A landscape with many valleys, sampled at points; each row gives a point and its height.
From any point a ball rolls to the lowest of the 2 points nearest to it. It stops when none of these is lower. Distance is the straight distance between rows; heights are no part of it.
dez (h 590): [  1 -15  29 -27  -9  -6  11 -17  13  -8  25   5 -16  -8   2  17  19  15
 -33  -2 -31   5  33  30 -20  30  12 -18 -11   4 -35]
motu (h 780): [ 44 -13 -15  12   7  15 -13 -18   4  -1  -1  14  13   6 -26   1   3 -20
  27 -21  17 -20 -26  23  -3  34   2  -5  -5 -16  -9]
mitu (h 561): [  0 -31  37 -40  26  28  15 -44  19 -15  18   5  -3 -58  10  30  32  25
 -23  -4 -10 -47  23  38 -20  12   7  -5  13 -15 -39]
peze (h 772): [-35 -30  15 -14   8  41   5 -31 -15  29  21  -1  21  32 -16  14  46  -7
  16  21  -1 -13   7  -6  13   2  32  11   7 -22 -31]
burul (h 866): [-17 -12 -13  -5 -18 -28  15   9   6 -25  46  -2  -4  18  17 -16  53 -11
  16  -7 -25  -1 -16 -22   1 -17   4 -16  -1  24 -11]
Mumal (h 402): [-40   8  20  -6 -26 -26  15   8  -1  -4  -8   7  36  20  13 -38  37  26
   5  16   1  11   8 -36 -18 -36   3  16 -10  22  31]
Vunof (h 671): [ 12 -13 -69  20  12  -3   1  41  -8  17   8 -40 -28 -20  20   4   5 -34
 -16  13 -21   9 -24   7  16 -24  -3 -25   7   3   0]
kav (h 747): [-12  -5 -25  26 -56  29  -7  48   9  19  38 -26 -19  -1   1 -25  13 -13
  30  18 -36 -19   6 -17  20  -6   4 -12  16  38 -48]
Loti (h 567): [ 28  35  12  29  23  26 -13  -7   5   8 -56  16   8 -17 -21 -12 -53  23
  -7   1  21 -14  25  25  37  35 -36  13   2 -37  23]
bez (h 820): [-30 -35  -1  -5  15  14   3 -15 -36   1  51 -14 -22  38 -10  25  29 -27
  28   3  30 -10 -15 -49 -12   6  40  14   7 -42 -17]
lizim (h 710): [-31 -10   3   2  -3  18   2  25 -14   7   3 -24  39 -13   8 -24  66  -2
   8  12 -23   0  -7 -43  12 -13  -1  22 -13   4 -19]
vupa (h 734): [ -8 -10 -25  33  29   5 -22  28  -1  13  -4  -9  16  44   6  -8 -11  11
  11   1   5  10   3  -6  23  -3   1 -23  12 -19  27]
Nife (h 98): [ 21 -18  48 -13  25  29 -13 -66   7 -25  -5  27 -24 -14 -22  22   6 -14
  21  -6  27 -27  25   8  -8  26  20  41 -11 -13 -21]
liku (h 670): [-20  11 -23 -37 -66 -30  14  29  16  -7  48 -38 -15 -22  21 -10 -12 -15
  20 -11 -37   3  11 -15  22 -43 -11 -12  13  51 -31]
velaf (h 152): [  4  -9 -38   2  51   8  -1 -11  -1   4 -30   5  12   7 -20  -7  -3 -12
  -9   7  17  37   3  31   4 -16   3  19 -21 -19  36]
rosi (h 484): [-27  18  18 -16  54  19 -21   6 -47 -14  -5  21 -31   0 -16  23 -32  23
 -19   2  49  22  20 -49   9   0  -2  24  -3 -47  23]
Fod (h 731): [-19   6 -12  12 -14  10   0  37 -21  -6  -4 -16  64 -11  28 -23  41  -4
   6  12  -4   1 -26 -41  -8 -32 -21   3 -17  12   7]
nak (h 673): [ 15 -27 -58   6  -7 -56  36  -2  13 -32  16 -25 -52  -5   6  21 -15 -11
   9 -28 -30  14 -19   5  15 -15   7   7  18  52  -3]
vepa (h 898): [-44  14  -5  15  13  31   6  36 -55  28  -7   3  46   9   9   2  29 -10
  -4  29  20   2 -19 -66  17 -10   0  19  -4 -35  15]
Kur (h 816): [  8  18  43 -16 -36   7  -4  21 -12   0 -15   6  16   0  22  -2   8  25
 -14   2 -11 -10   4 -14 -20  27 -11 -25 -17   6 -30]
Dabiv (h 684): [ 33 -14 -60  48  23  -1  -5  36 -14  27 -11 -26 -21 -11  11   6 -30 -20
   6  -6   2  -8 -45  -3  22  -8  -4 -17  25 -10  16]
bulev (h 704): [ 22  -7 -30  24  33 -13  -6  26 -24   0  19 -29 -37  -6   6  35 -16 -10
   1 -15  16   3  -8 -34  13  30   4   4   4 -40  -9]
regel (h 523): [ 21 -13  59 -35   0  46  -3 -66   7   3 -36  31   6 -51   8   6  10 -19
   0   4   7 -47 -15  38 -28 -24  -1  -2  -9   5  -9]
gezim (h 591): [-20 -40 -13 -24   2  31  17 -15  21  -3  49 -12  20 -59  14   4  36  12
 -10  -2 -34 -34  -4  33   2  17  -1 -15  22   8 -49]
Nopu (h 672): [-10 -23 -24 -33  27  -7  19 -23  17 -17   3 -16  -3 -28   0  -8  41 -10
  -7 -14 -20  19 -18  17   2 -28 -18  32 -17  21  -2]
sopig (h 503): [-24  22  63  -7 -11  -9   8  12 -11 -12  -9   9  14  22  14   8  33  27
 -19  14  22 -11  20 -57 -29   2  17   3  -9  -9  27]
Zogo (h 836): [ 23  -2 -56  42 -27 -13 -11  52   5  11  22 -13 -36  14  11   4 -56 -19
   5   5 -13   0 -14   8   4 -13   9 -50  33  12  -6]
bik (h 552): [  6  32  52   2  37   6 -23 -26 -13 -21 -44  33  -3  15  -9  12 -11  18
  -8  -1  48  -8  41 -19  -3   3  -3  15 -10 -28  25]
nin (h 538): [ 11  19  13  15  47  23 -12  -2 -19  27 -41  23   2  -7 -15   9 -51  12
  -8  -6  43   5   3  -7  36  33 -26  14   5 -54  24]
gok (h 714): [  3 -18 -10  10  20 -17   6   6 -15 -13   9 -26 -53  -1  -3  47 -23  -1
   0 -15  16  13  14 -35  13  26  15  33   5 -41 -11]
Rezav (h 595): [ 11  25  42  19  18  -6  -4 -33  -9   3 -60  36  15  27   4  13 -46  21
  -6  13  42  -4  12  -8  -3 -10 -16   1  -7 -13  64]
Rofom (h 812): [ 11 -27 -25  33 -29 -27  23  18 -20  20   7 -27 -25  30  15  32 -10 -18
   5   7  -1  17 -28  -4  -9   0  35 -24  20  -6  17]
fusu (h 362): [-36   0  12 -17 -36 -24  18   2  12 -14 -12  -1  11   2   1 -31   2  21
   4   3 -11  25   4 -11 -11 -48 -17  18 -13  36  29]
vamu (h 885): [ 20  35 -25   6 -17  26 -38  43   9  11  21  18  33  13 -23 -35 -21   1
   2  -6  -7  -3  17  38  12  24 -13 -37  12   4 -13]
lomi (h 576): [-22 -46  12 -34   8  18  26 -30  10  -8  33  -1   9 -34  26  20  48  16
  -9 -17 -25 -37   0  12 -13 -15  11 -16  26  -4 -44]
Puz (h 792): [  0 -19  49  15 -71  37  26  -4 -14  39   0   9  15  16   8  19  -1  -1
  35   8 -14 -29 -27 -18   1  15   8   5  10  12 -30]
vogeg (h 643): [ -1  21  -4 -17  11 -32   5  22  14 -12 -15 -28  -8 -19   8  -1 -19  30
 -35   3 -26  30  25  18   8   6 -28 -23 -14   4  13]
Buva (h 664): [ 14 -28 -35 -25  13 -32  33 -31   9 -22  17 -16 -30 -30   4  13  11 -28
  -7 -21 -29  11 -33  21  -1 -21  -5  22  -4  47  -9]
lov (h 698): [-26 -13  20 -27  23 -17  16 -42  31  -9 -10   4 -24   6 -29 -20  41  15
 -23   7 -17  30  45  19  -6 -15  17  52  -1 -11  -9]
Gase (h 475): [-26   8  46 -47  35  -7   3 -28   2 -22 -29  19 -43 -18 -20  16  16  -9
 -36  -2  12  17  32 -23  -8 -23  12  50  -9 -21   2]
kol (h 717): [-18   6 -18  48   4  -3 -14  42   6  19  12 -15  21  30  33 -22  -9  26
  12   6   0   7  13 -25  19 -10   0 -40  20   6  31]
febeb (h 396): [ 24  14  20  -1  -8   9  -7  11 -25   9 -44   8  35 -23  13  -4 -17  -2
   0  -3  31 -14 -50 -16 -21  -4 -34  -6 -16 -15  26]
gebe (h 832): [ 33   2  41  11 -34  11   0 -12  -9  22 -26  16 -16  14 -12  18 -27   8
  19 -11  18 -20 -13   6   4  37 -14   1   5 -23   1]
zeg (h 500): [-16  -9  55 -30  21   0  -1 -40  -2 -15 -17   8 -19 -18 -13  13  29  -3
 -13  -1  20 -14   8 -14 -20 -22  13  28 -12  -1  -1]
bar (h 793): [ 29 -28 -17  10  -1  -6   3 -11  -5  -4  -3  -6 -11  -5  -2  20  -9 -27
  17 -16  13  -2 -40   8 -15   5   4   7 -14   1  13]
Velo (h 609): [  5 -12 -24 -26 -20  20   1  -7  26  15  47  -6  14 -56   1 -24  10  -6
 -36  12 -27 -17  -9  61 -16  22 -10 -20   6  19 -43]
zafek (h 470): [ 20   4  43 -26   6  39 -18 -21 -19   2 -18  20  48 -24   4   1  40 -11
  12  -4  17 -51 -38 -11 -31  -9 -13   2 -26   0 -19]
kone (h 705): [ -2  -5 -13   5 -27 -12  -6  19  -6   7  26   5  15  45   6  -4  -2  -5
   9   6 -14  23  10  20 -12   0  20 -38   2  13   2]
tilet (h 435): [ 23  15  31 -13  -2  29 -22  -4 -37  18 -29  34  55  -2  11  13  24 -18
   2   7  43 -34 -53 -25 -28  -4  -8  -5 -24 -12  11]
zome (h 654): [ -4   9  24 -12  -5 -33   8 -10  12 -24 -32  -4 -27  -1   2  14 -27  35
 -28   3  -5  30  30   7 -16  -2 -17   0 -11   6  17]
Mev (h 814): [ 15  28  49  12 -13   7 -13   1 -21  18 -31  28   8  26  -7  22 -15  15
   5  -1  28 -24  -5 -21   8  29 -15  -4   0 -28   7]
Vare (h 683): [ -2  -1   1  22 -17  16 -18  -2   1  23  -4  25  24  54 -33  -9   2  13
  49   8   7  -1  20  32  26  10   3   8   4   8  19]
mevud (h 857): [ -6 -17 -13  -7  22 -37  11  -8  -7 -31  42 -11  -6  11  14   3  63 -18
   9 -18  -8  -4 -28 -39  -3 -11  -2   3  -7   5 -15]
Zas (h 813): [ 10 -21  63  -4 -58  25  15 -28   3  24  -5  11 -16  12   3  23  -7   8
  25   3   3 -24 -12   1  -2  24   8   1   1   4 -21]
deg (h 746): [ 18 -14 -11  -7  16  28 -18  12 -14   3  33 -10  18 -29  -2  -3  42 -27
  -2  -6 -12 -23 -18  -2  -8  26  -1 -16  -8 -26 -46]
Redap (h 601): [ -3  44  60 -18  42  19 -43 -27 -30 -21 -23  30  -3  33 -19  23 -14  -1
  -2   9  71 -21  25 -42 -17 -14  14  13  -3 -22  40]
gopot (h 765): [ 34   2  -1   8  19  19 -29   3 -15   8   9   8  24  14 -10  -3  15 -13
  16 -13  18 -23 -18  -3   5  37   0  -1  -8 -38 -27]
sov (h 732): [ -2  -2 -12  -6  19  -7  -8  30 -17  -8  30 -10   9   3  15  10  42 -15
 -18   9 -19   3  -1 -21   2  18   3 -32 -10 -23 -35]
dav (h 685): [-32  -6 -10  10 -17 -12  10 -10  14  -3  25   0  -3  56 -19 -27  -2   0
  27   1  -5  28  27  17 -12 -23  35   2  -6  22  22]
Zesat (h 858): [ 39   8 -41  35  28 -19 -12   9  24 -26  -1   7   2  -9   1   9 -50  -3
 -14 -28  -1  18   3  24  -7  40  10 -20   7   0   8]
Puv (h 641): [ 38  -3 -35  -7 -36   5   3  10   0  20  10  -1  -2 -18  -4   2 -25 -37
 -18  -3 -18   3 -46  58 -22  16   9 -34   2  -1 -15]
sobe (h 598): [-18  21  74 -23  23   8 -22 -11 -16 -28  -6  27 -25   7  -1  31  -7  -5
 -14   5  63 -25   8 -66 -28 -10  18  16   2 -18  39]
lonod (h 796): [-21 -26  -4 -10  33  32  -2 -29 -21  17  28   4 -10  50 -39  19  27 -15
  26  12  25   2   6 -13  11   7  38  27  -1 -41 -16]
lutet (h 694): [-38 -11 -13 -11  -7  13  18  18   9   6   4 -24  21 -24   4 -36  60   1
   1  16 -50  18  -5 -27  14 -40  -9  28  -3  13 -25]
kaz (h 282): [ -8   1  19 -27 -60   7   8 -22  11   4 -10   3  -5 -11 -10 -12 -46   3
   9   7  -2  14  26  45 -11 -29  -6   8 -21  20   8]
Buv (h 624): [ 18  -2 -39  15 -19  16  -1  28  13  14   9 -24 -23 -21 -18  -7 -25  -4
   8   7 -12   3   7  34  15  12  -5   6   4  18  -1]
Foluv (h 755): [-38 -39  19 -21  -6  16  21 -23   0  27  14  -9  20  16   7   3  49  -6
  15  13 -16  -7  -8 -18 -16 -19  38   7  -5 -12 -17]
pim (h 686): [-17  16  26 -31  19 -29  25 -33  29 -31 -16   1 -29 -22 -15 -24  18  27
 -20  -8 -24  16  35  19   6 -15  -9  48 -14  20  -4]
Mupe (h 838): [-28 -13  -4   2 -35 -20  30  14 -28  20 -12  -3  23  38  30  19  17 -22
  -9  33   8  19 -30 -29 -39 -17  37 -14   5 -11  37]
Zis (h 501): [ 34  -7  35 -12   4  47  -8 -54 -12   5 -35  25  15 -41  -8  -5  18 -24
  11   0  28 -49 -38  17 -18 -19 -20  21 -18 -10  -5]
Kelek (h 163): [ 23 -11  44 -12  36  29  -9 -73  21 -49   2  34 -17 -57 -18  13  15 -12
  15 -16  16 -44  27   5 -11   1   7  48 -13   2 -24]
kofa (h 719): [ -9   8 -13   0 -19   4 -10  30  -4  -6  37  -5  11  12  24  -7  29 -10
 -14  14 -44   7  10  11  -7  14  14 -54  -1  -2 -34]
komo (h 224): [  6  16  -9  -4 -19   1  -2   9   9  18 -24  10   8   2  -5 -16 -51   1
  -4  11   3  22  14  59  -2 -13  -6 -16 -13   6  33]
badir (h 844): [-14 -19   7  -9  13 -25   5  -1 -23 -28  43  -2 -13  14  14  29  44 -25
   7 -11  23 -10 -30 -66 -21   4  17   2  -5 -23  -8]
Tatal (h 167): [ 13  -2 -18  13  55  11 -28 -22 -22  -7 -20  17  43  16 -15  -4   1 -15
  32 -13  57  -5 -20  -5   0 -19 -10  17 -15 -16  35]
mefi (h 708): [-38 -21  20 -36  27 -31  26 -42  18  -2   1  16 -33  15 -10  -6  46  -4
 -25   3 -27  30  12  -8 -15 -27  24  38  16 -19 -10]
doz (h 649): [ -5   7  19  26  -6  10  -6 -13   1  -2 -17  14   6  45 -29 -16 -24  31
  33   5  21   7  38  17  14   4  10  25  -7   6  31]
ledo (h 842): [ 28  31  24 -35 -37 -25 -18   7   3 -33   8   8   2 -31  11 -11 -29  13
  -9 -29  -9  -5   3  20 -28   4 -36 -29 -16  28 -14]
zilus (h 770): [  0   7   3  14 -64  30  -7  42  -2  23  22 -14   0  -1   8 -13  -4   1
  19  10 -41  -8   6  -5  13  21   1 -22  10  22 -57]
Manos (h 847): [ 28   6 -56  41   7 -23 -28  30  28  -1  13  -5 -28 -11  11 -12 -71   5
  -2 -29 -12   5   1   9   5  11  -7 -45  29  18   8]
pab (h 692): [ 12   9 -43 -21 -53 -10  -9  27  16   3  34 -43 -17 -39   0 -15 -35 -30
  43 -16  -8 -13 -13  -2   7 -34 -26  -9   7  50 -14]
Lavus (h 691): [ 10 -21 -22  15  19 -31   6 -29  15 -48 -15  18   6  20  -5   2 -12   5
  35 -16  26  12  -7   0 -24 -24  15  21 -20  30  38]
rir (h 605): [ 36  10 -22  20 -20  26  -7  17  14  23 -19  -8  -7 -30 -33 -14 -41   0
  -4   3   3  -3  -9  49  23  30 -18   8   0  -3   4]
tana (h 661): [ 14  -7 -54  -4  24 -22  19  24   1 -10  25 -41 -27 -33  15  21  26 -28
 -34  14 -31  13 -14  12  19  11  -4 -12   7  -3 -20]
Noti (h 771): [ -1   0 -30  36  11   7 -11  29  -8  40 -38 -16  39 -21  20 -19 -39  12
  -2   1  15   1 -31 -17  20 -17 -30 -13   0   7  43]
moz (h 856): [-30   8   2  22  -1 -16  15  40 -37  16  -9  -5  32  20  47  25   4   5
 -28  19   6  12 -12 -57 -15  -5  20 -26   9 -29  26]
las (h 674): [-32  17 -16   8 -29 -26   4  53  12  -7  18 -27 -14   8  21 -23  11  23
   3   8 -38  19  15 -25  23 -17 -10 -18  17  21  -6]
siza (h 762): [ -6  -9  46   9 -47  35   8   2 -21  57  -3  27  45  31 -11  29  22 -10
  41  19  -6 -23 -21 -14  26  31   7   7  25  -1 -27]
mafa (h 668): [ 19 -10 -11  39   5 -18  -3 -30   4 -16 -32  22  12  27   9   1 -61  10
  41 -17  45   8  -6   0  -9  -6   7   8  -7  19  55]
dus (h 873): [-36  13  15  -6  14   8   0  29 -49  31 -11   5  19  18  16  34  -5   5
 -26  26  36  15 -10 -62  -7  -1  18  -3   4 -47  26]
ber (h 805): [ 19  14 -19  41 -31  28  -7  50 -13  62 -27 -10   3   4  -1  14 -30  -4
  -8  18 -25   5 -18  10  35  25   5 -22  29  -4 -11]
besa (h 310): [  3  14  34   9  26  29 -24 -54 -14   3 -16  20  33  37 -41 -10  32   6
  43   0  43 -26  12  -3  10 -14   5  45 -12  -7  18]
boker (h 757): [ -7  -4 -49  39  47 -32 -14  25  15  12  -1 -26  -9  -5  30 -11 -37  13
 -20  -5 -14  23  -5 -17  11 -28 -23 -41  11   6  29]
sofot (h 603): [-21  -6  14 -25   6 -21  13 -10  11 -16  29  -5 -26   8   0   6  48  12
 -34  -3 -31  10  31   4  -2  18  12   1  -6  -8 -28]
Gima (h 748): [-16 -11 -38  48  76  -1 -25   8  13  18  -7 -12   1   5  18  -8 -34  13
 -12  -8   7  23   4 -21  17  -1  -9 -22   6 -11  29]
kevo (h 802): [ 15 -27 -12  21  -9 -41  22   3 -19 -10   7 -16 -29   9  14  35  -9 -15
   7 -22   6   4 -35 -17 -22  -3  15  -5  -3   2  13]
depin (h 630): [ 22  17  32  39  12 -12  -8 -34   2   9 -45  41  21  29  -2  -8 -61  26
  31  -8  39  -7   7   5  14   3 -23  -6   5   4  54]
Degik (h 900): [ 23  30   7  -5   5  27 -22 -47  -2   0  -2  49  29   8 -35 -20  -2  -8
 -17   1  11 -10  21  70 -20  28   1 -16 -15 -11  -7]
Nadoz (h 515): [  0  19  30   0  45  21 -18  -2 -22   1 -36  22 -12  -6  -3  35 -37  16
 -25   0  47   6  17 -17  14  18 -13   6 -11 -55  16]
Soti (h 615): [-18  -6  -4 -38  43 -38  34 -25  14 -22  36  -5 -33   5  -1   9  52  -8
 -40 -22 -39  10  22   2  13  13  10  19   7  -4 -38]
nozol (h 524): [-17 -25  64 -31 -14   2  19 -40  20 -12  -4   0 -24 -18   9   5  35  23
   8  -7  -9 -18   7 -23 -21 -27   7  24   0   9  -9]
bub (h 577): [ 18  -2  36 -25  15  -6   7 -43  20 -30  23   8 -23 -47  -2  23   7   8
 -42 -12 -12 -21  25  32 -23  48  -1  -3  -1   7 -46]
nitog (h 752): [-16  13 -17   6 -32   1   1  40 -16   7 -26 -11  49 -20  31 -26 -14   8
   7   5   5   6 -29 -17  -7 -38 -28  -4 -11  30  33]
kuvu (h 677): [  2  26  -1 -34  31 -44  15 -39  27 -69 -12  17 -18 -10  -6  -7   4  17
 -18 -25 -15  15  40  22   8  -6 -13  33 -14  36   3]
defi (h 365): [ 50  15   0   6  18   9 -15 -17 -19  -3 -42  25  23 -14  -5  13 -30 -27
  11 -26  48 -15 -60   0 -14   7 -21   1  -8 -35  23]
Pefik (h 680): [  3  -8 -47  21  -4 -65  13  19  19 -37  25 -19 -35  18  14   9 -24   1
   5 -22 -23  27  -1  -7  11 -12  12 -11  16  39   9]
vek (h 622): [  8   4 -36 -29 -24  -7  -4   5  33   5  53 -24 -10 -57  -3  -8 -12  -9
 -36   3 -27  -5  -1  48  -5  42 -20 -16  15  30 -46]
kizo (h 795): [-15  13  40  12 -62  22   1  35 -14  16   2  -4  17  19   8   2  -7  26
   1   9 -31   0  17  -9   4  34   1 -20  -1   9 -40]
Tedok (h 592): [ 15  12  -8  27  39  20  -5 -17  11 -16 -46   2 -14 -22 -22  -4 -33  22
  -6   6  18  13  41  17  31  24 -12  34 -18 -12  18]
fike (h 254): [ 28  18   6   4  37  32 -29 -32 -10   0 -13  28  45  14 -30 -26  19  -8
  36  -1  26 -20  -2  27   0   4 -21  21 -16  -9  14]
felab (h 616): [-16  -2  19  15  23  15   6 -20   3  -3 -30 -10 -12  24 -26  -1 -12  22
   6  19  20  25  42  10  21   3   1  39 -13 -30  26]
fip (h 667): [-22 -19 -31  18 -16  -2   4   8  22   5   9  -7 -19  18 -20 -25   9  -5
  30   2  -7  21  18  20   8 -31  18  22   2  24  13]
kibos (h 788): [ 17  14  20  23  31   7 -35  15  -8  -4 -10  12  20  19  -6  -1  -5  33
   7 -16  28 -12  13 -20  10  36 -15  -8 -11 -34   6]
ditem (h 446): [-32  17  42 -33  35  11  -8  -1 -19 -17 -12  16 -53 -14 -15  17   1  14
 -24   5  30  13  36 -40  -8  -2   4  42  -9 -47   5]
Filov (h 644): [ -8  -8 -61   9  -8   1   2  20  29  11  42 -23 -40  -8 -17 -20  -1 -13
   5  19 -29   5  21  31  15  -6  13   4  12  36 -14]
mune (h 183): [  4  -4 -38  10  24  -6  -6  12   6  -2 -17  -3  12   6   1  -3 -24   2
 -15  -3   2  37  -1  44  -9 -21   7  -9  -9   6  40]
kal (h 553): [-27  29  81 -26  -4 -16   9 -10  -8 -16 -16  11 -14  11  11  25  26  -8
 -17  17  40 -23   3 -56 -44 -19  35  13   2   0  46]
rus (h 870): [ 16  52  -9 -10 -41  14 -34  28  25   4  23  19  23 -18 -25 -47 -51  -3
   8  -7   1 -12  28  37   8  12 -24 -18  -4   6 -15]
tefe (h 587): [ 40  26 -16  27  14  24 -15   5  22  21 -46  -4  -2 -36 -27 -24 -55  16
 -13  -2  17  -8  -4  32  38  37 -41   3   5 -22  15]
feka (h 738): [-49 -26  25  -9 -15   0  29  -7   0  21  -1  -5   7  25   7 -14  47  -3
   1  18 -12  11  -6 -40  -8 -23  33  32   9 -18   0]
lal (h 854): [ 35  39 -14 -18 -37 -14 -24   0  32 -31  31  13   5 -37 -18 -37 -49  -7
  -4 -24   2  -8  11  43 -12  24 -26 -13 -10  23 -23]
Gadis (h 653): [ 23  -8 -45 -13 -16 -27  18   6   1   0  35 -22 -19 -26  19  19   1 -34
 -25   0 -37   6 -33  31 -10   5  -4 -31   3  18 -25]
femu (h 825): [-19 -17   1   4 -46  -7  30   9 -23  38 -12 -15  -3  34  14  22   0 -14
  -9  27  -8  22 -27  -3 -10 -17  37 -11  -1  -1  16]
duk (h 636): [ 13  13 -51 -17  -5 -27  12  21  30 -16  28 -37 -30 -38  -2  -5  -3   1
 -30  -9 -27  12  18  32  13  25 -32 -13  13  46 -20]
mabog (h 452): [-31  20  37   6 -13 -12   3   1  -5  -2 -15   8  30  51   7 -15  20  36
   8  14  17   7  31 -26 -11  -6  14   1  -5   1  36]
Kez (h 323): [-22  -5  -4 -31 -37 -10  22  -4  15   1  -9 -17 -13 -30  -2 -12 -18   2
  -4   5 -20  17   1  28  -6 -40 -18   6 -19  40   1]
matu (h 188): [ 15  -7  43  -7  15  35  -6 -64  -3  -6 -10  29  -1  20 -32   7  11  -2
  30   5  26 -28  20  21  -5   7  17  23 -11  -8   1]
tomi (h 724): [-13   2  23  10 -14  19  -4  -8 -20  46  -2  17  41  67 -31  16  23  -7
  47  20   8 -14  -3   1  25  33   3   1  20 -13  -5]
Rul (h 787): [ 16  12 -36  37 -11  12 -12  45  -3  59 -37 -17  24  -8  15  -6 -54   0
 -23   4 -15   0 -36   2  22  -3 -18 -42  26   5  13]
kilok (h 723): [-10  -6 -32  47 -26  26  -3  59   0  12  24 -22   7   9  17 -23  26 -16
  29  27 -22 -13   4 -36  28 -16  -4  -9  13  24 -23]
tusi (h 828): [ -4   2   6  30 -52  11  17  28 -25  52 -27   1  20  35  12  24 -23   2
  -7  23  -8  10 -25   0  11  12  18 -20  17  -8  10]
kad (h 830): [  7  16  43 -28 -29 -27   1   7  -3 -30   7  -2 -14  -2  23  10  14  21
 -11 -24 -17  -8  -2 -17 -23  11 -13 -14 -18  15 -22]
bibad (h 693): [ 30  -7 -44  48  46 -15 -12  33 -16   4   6 -34 -15 -18  21  12 -22 -14
  -1 -16  13  -6 -38 -37  23   7  -4 -23  23 -25  -8]
Tud (h 544): [  9 -21  37 -32   6  41  -1 -49   9   4  -4  15  14 -39  -5   2  14  -3
 -12   1  -3 -43   4  41 -20   9  -1  -5   1  -7 -31]
kikug (h 109): [  5 -15 -35  28  58   1 -10 -12  -7  -5 -36   3  23  15   0   5 -21  -7
  15  -8  43  24 -21  -8   1 -26   6  15 -13 -18  48]
buk (h 679): [-19 -17  -4 -37  13   8  16 -12   2   8  -7 -25  10 -49   0 -13  52   3
 -12  13 -28   4 -11   8   9 -24 -20  27 -17   2 -18]
zagi (h 697): [ -9  11 -22  42 -22   7  -6  70   3  19   6 -23   1   9  27 -21 -16  12
   6  14 -21   6   4 -36  21  -9  -3 -31  22  14  -1]
vun (h 823): [ 14 -22 -37  42 -32 -12   1  49 -17  18  28 -15 -18  28  29  15 -14 -19
  11  16 -15   1 -25  -8  -5   4  24 -51  28   2  -5]
zatip (h 709): [  7   2 -37 -14 -27  -9 -15  16  30 -20  42 -27 -12 -31  -9 -31  -6  -5
  43 -20  -6 -13   4  16   7 -13 -30  10  -8  48 -21]
rekoz (h 635): [ -9   7 -32  -7  41 -35   4  22   7 -21  -5 -26 -21  -1   9   4  15  16
 -30  -9 -20  31  25   6  17  -3 -16  -6   3  -5  11]
nane (h 627): [ 19 -10  -7 -25 -22  27   5 -13   3  29   1   6  22 -43  -3  -9 -15 -18
 -20  12 -12  -7 -34  60 -19  18  -6 -26  -9  -1 -22]
zof (h 876): [-31 -17 -31 -17  -7 -31  17   3  26 -21  57  -4 -23  20   5 -34  48  -9
  17  -1 -50  13   8   1  19 -26   5   7  16  31 -24]
fus (h 626): [-10   4 -32 -15  39 -50  29   7  20 -32  16 -13 -33  27   4   4  23  -3
 -36 -18 -32  34  14   3  20   5  -2  16   9  10  -1]
Supet (h 651): [-15  24 -28 -31 -33 -35  19  35  22 -14  27 -45 -40 -19   8 -20  -8  12
  -3  -4 -35  14  22  -3  27 -17 -26  -9  19  48 -12]
nenar (h 666): [  8  26  18 -19   9 -38  -1 -20  12 -53 -17  18  -7   0   6   0 -11  16
 -15 -16  -4  26  37  22 -19 -13 -17  -4 -21  31  19]
bovub (h 548): [-44 -31  37 -29 -41 -12  33 -19  22   0  19   4  -6  -7  17 -20  37  32
   2   1 -40  -5   1 -22 -13 -29  17  13  18  26 -31]
lopir (h 868): [ 46  18 -32  26  23 -14 -22 -23  23 -39 -16  49  20  16 -16 -10 -48  -6
   7 -22  16  10   9  38 -12  34  18 -12  -6  -4  10]
laseg (h 721): [-41 -15  16 -24  -4 -32  26  -3  10  17  -7  -5 -21  14   4 -13  41   2
 -25  11 -20  20   2 -31 -18 -32  24  48  13 -18   0]
Paf (h 883): [ 49  36 -20   5   9   7 -27 -35  10 -22  -7  58  25  15 -37 -12 -37 -15
 -14  -5  14  -4   4  60  -9  51  15 -19   3 -20  -1]

For each start below, name the point where the ball stops.
Rofom => ditem
Rul => Buva
Filov => ditem
gebe => ditem
sobe => kikug
kibos => ditem
Kez => kikug
bibad => Velo
